The views of a scene show one set of named points, each view turned or mirrored, shifted and resized as a whole, with a little noise and some points left out.
In the rows, zero is written as 100.

Scene 1
View 1
fuz: [74, 96, 106, 116, 85, 97, 109, 96, 78, 116, 107, 108, 105, 109, 89, 96, 91, 96, 107, 98]
lusog: [90, 89, 99, 104, 94, 101, 102, 101, 92, 108, 92, 97, 96, 99, 96, 91, 100, 99, 46, 95]
Bol: [98, 88, 89, 88, 87, 95, 100, 99, 91, 102, 94, 109, 87, 79, 113, 100, 92, 99, 47, 90]
zifa: [89, 92, 106, 111, 97, 103, 102, 100, 92, 110, 92, 98, 100, 108, 86, 88, 96, 92, 74, 95]
pokaz: [84, 94, 98, 105, 88, 101, 106, 99, 83, 115, 96, 107, 97, 98, 92, 92, 89, 95, 72, 93]
birin: [91, 89, 113, 110, 93, 91, 101, 93, 95, 97, 105, 104, 102, 108, 99, 103, 100, 94, 119, 101]
zekob: [98, 87, 93, 88, 83, 87, 99, 94, 92, 95, 104, 115, 88, 80, 121, 110, 94, 101, 81, 94]
Kodi: [97, 92, 98, 97, 91, 99, 101, 98, 91, 105, 93, 110, 92, 92, 99, 96, 88, 90, 79, 92]
Keti: [105, 86, 106, 99, 98, 94, 96, 96, 103, 92, 95, 103, 93, 97, 104, 100, 100, 92, 86, 97]
Dono: [106, 89, 104, 96, 97, 97, 97, 96, 101, 95, 91, 107, 91, 95, 98, 97, 91, 86, 92, 94]
namu: [134, 82, 110, 89, 115, 102, 86, 99, 125, 79, 73, 96, 85, 95, 96, 90, 99, 78, 69, 93]
sevo: [80, 93, 96, 104, 84, 98, 107, 99, 80, 115, 100, 107, 97, 96, 98, 95, 91, 99, 67, 93]
baz: [84, 88, 101, 106, 88, 91, 103, 97, 89, 104, 105, 102, 99, 99, 107, 102, 104, 105, 70, 98]
zim: [95, 91, 104, 106, 98, 104, 101, 101, 95, 107, 88, 98, 96, 103, 88, 87, 96, 90, 64, 94]
zulam: [81, 89, 96, 100, 79, 86, 105, 93, 82, 103, 113, 112, 96, 90, 117, 111, 98, 108, 87, 98]
birap: [91, 88, 102, 102, 89, 92, 101, 96, 92, 100, 102, 105, 97, 97, 107, 102, 100, 100, 81, 97]
mogar: [77, 92, 103, 112, 86, 95, 106, 96, 82, 111, 106, 103, 102, 105, 98, 99, 99, 102, 87, 99]
dos: [94, 89, 110, 111, 102, 102, 100, 100, 98, 104, 91, 93, 100, 111, 87, 88, 102, 92, 73, 98]
View 2
mogar: [81, 95, 92, 102, 101, 86, 90, 111, 90, 87, 87, 106, 92, 100, 86, 109, 98, 89, 94, 90]
birap: [91, 93, 101, 103, 92, 86, 100, 105, 95, 84, 99, 99, 97, 97, 96, 108, 101, 93, 97, 91]
zulam: [87, 90, 100, 106, 93, 84, 90, 111, 79, 79, 94, 98, 102, 95, 106, 122, 104, 85, 97, 93]
birin: [84, 103, 92, 123, 85, 84, 102, 110, 87, 86, 102, 106, 94, 96, 67, 110, 101, 83, 107, 87]
dos: [90, 98, 96, 96, 98, 89, 107, 99, 113, 92, 96, 105, 88, 103, 76, 90, 95, 102, 94, 86]
zifa: [87, 96, 97, 95, 100, 84, 100, 105, 111, 94, 94, 108, 88, 103, 79, 93, 96, 99, 91, 91]
zim: [92, 94, 102, 91, 98, 84, 103, 101, 117, 93, 98, 106, 89, 103, 86, 91, 96, 102, 90, 93]
sevo: [86, 88, 101, 90, 102, 81, 87, 111, 100, 90, 89, 106, 93, 101, 101, 106, 99, 94, 86, 97]
Keti: [97, 96, 105, 108, 83, 85, 111, 101, 103, 85, 110, 99, 97, 97, 87, 102, 102, 95, 103, 90]
lusog: [94, 89, 103, 81, 104, 89, 101, 98, 114, 89, 93, 100, 92, 102, 103, 95, 96, 106, 86, 91]
Kodi: [93, 90, 107, 99, 89, 76, 97, 109, 107, 91, 106, 105, 95, 101, 94, 102, 101, 93, 92, 101]
Bol: [102, 82, 115, 85, 92, 81, 100, 102, 109, 84, 106, 95, 101, 99, 123, 106, 103, 101, 88, 101]
namu: [113, 97, 117, 103, 71, 83, 134, 88, 132, 90, 132, 96, 98, 99, 83, 82, 102, 109, 105, 92]
Dono: [96, 96, 107, 109, 80, 77, 107, 107, 108, 90, 114, 104, 96, 99, 84, 100, 102, 92, 101, 97]
pokaz: [86, 90, 101, 92, 100, 79, 89, 112, 105, 93, 93, 109, 91, 103, 93, 101, 98, 94, 87, 99]
View 3
birap: [95, 95, 108, 98, 93, 99, 101, 94, 102, 99, 96, 105, 100, 100, 92, 102, 93, 102, 92, 106]
lusog: [91, 93, 101, 104, 96, 106, 103, 87, 89, 97, 98, 101, 105, 93, 97, 108, 99, 106, 99, 109]
Bol: [92, 92, 101, 104, 95, 106, 93, 99, 90, 95, 96, 100, 91, 102, 96, 113, 96, 107, 97, 112]
pokaz: [97, 91, 102, 98, 96, 92, 101, 87, 97, 102, 101, 99, 104, 94, 94, 106, 95, 106, 97, 111]
zim: [92, 92, 99, 102, 96, 98, 105, 90, 95, 100, 92, 100, 111, 90, 94, 103, 98, 106, 99, 110]
Kodi: [95, 91, 101, 99, 94, 93, 98, 97, 100, 101, 92, 99, 101, 97, 91, 104, 94, 107, 97, 111]
fuz: [104, 93, 110, 91, 95, 82, 104, 84, 110, 107, 104, 102, 108, 93, 90, 98, 92, 101, 92, 107]
Keti: [92, 94, 105, 99, 92, 99, 102, 101, 104, 98, 85, 106, 104, 98, 89, 98, 93, 103, 94, 106]
baz: [95, 95, 110, 99, 94, 102, 102, 89, 99, 99, 101, 106, 100, 99, 94, 104, 94, 100, 92, 105]
zulam: [100, 95, 114, 95, 93, 96, 97, 94, 106, 100, 104, 106, 90, 106, 92, 105, 90, 99, 89, 105]
sevo: [98, 92, 105, 99, 97, 94, 99, 86, 96, 101, 105, 100, 100, 96, 95, 108, 95, 105, 96, 110]
mogar: [100, 94, 111, 95, 95, 92, 104, 85, 104, 103, 104, 104, 104, 95, 93, 100, 93, 100, 92, 105]
zekob: [96, 94, 108, 98, 92, 99, 93, 104, 103, 97, 94, 104, 88, 108, 91, 107, 90, 103, 91, 108]
dos: [92, 94, 102, 101, 95, 99, 108, 88, 98, 100, 90, 104, 115, 89, 93, 98, 98, 104, 97, 106]
birin: [99, 95, 112, 92, 91, 88, 105, 95, 115, 104, 90, 108, 109, 97, 86, 91, 90, 99, 90, 102]
View 4
zim: [94, 96, 102, 89, 115, 102, 84, 92, 106, 88, 121, 94, 101, 86, 103, 111, 99, 99, 103, 90]
zulam: [100, 101, 102, 98, 102, 94, 93, 101, 119, 96, 102, 104, 99, 92, 86, 80, 105, 91, 105, 107]
mogar: [100, 99, 103, 101, 105, 94, 81, 105, 117, 90, 113, 101, 93, 85, 96, 96, 98, 94, 106, 104]
Dono: [89, 100, 109, 87, 112, 99, 96, 87, 105, 100, 105, 84, 94, 88, 100, 103, 97, 94, 97, 102]
zifa: [96, 97, 104, 93, 112, 99, 80, 97, 108, 88, 121, 95, 96, 83, 104, 111, 97, 98, 104, 94]
fuz: [97, 103, 109, 104, 106, 90, 75, 111, 118, 92, 112, 96, 79, 83, 101, 97, 92, 94, 108, 108]
Bol: [96, 99, 98, 82, 116, 103, 100, 85, 107, 95, 113, 102, 113, 101, 89, 87, 111, 100, 104, 84]
baz: [100, 96, 99, 96, 104, 99, 90, 98, 115, 89, 111, 103, 106, 87, 92, 95, 104, 93, 103, 100]
zekob: [95, 101, 104, 88, 108, 98, 103, 89, 112, 102, 99, 96, 102, 96, 88, 83, 106, 92, 101, 102]
dos: [95, 94, 103, 93, 110, 102, 83, 94, 107, 87, 120, 92, 101, 79, 104, 117, 96, 96, 100, 96]
lusog: [98, 94, 97, 88, 114, 104, 87, 92, 108, 86, 123, 103, 112, 90, 97, 104, 106, 100, 105, 85]
namu: [84, 93, 107, 74, 117, 111, 107, 67, 92, 100, 107, 73, 112, 84, 105, 124, 100, 94, 86, 94]
birap: [97, 98, 103, 94, 106, 98, 92, 95, 113, 94, 107, 97, 102, 87, 93, 96, 102, 92, 101, 103]

In a view up to two points have been moved. Name them for each view, in the order of its rows, or write -.
view 1 => -
view 2 => -
view 3 => -
view 4 => zekob
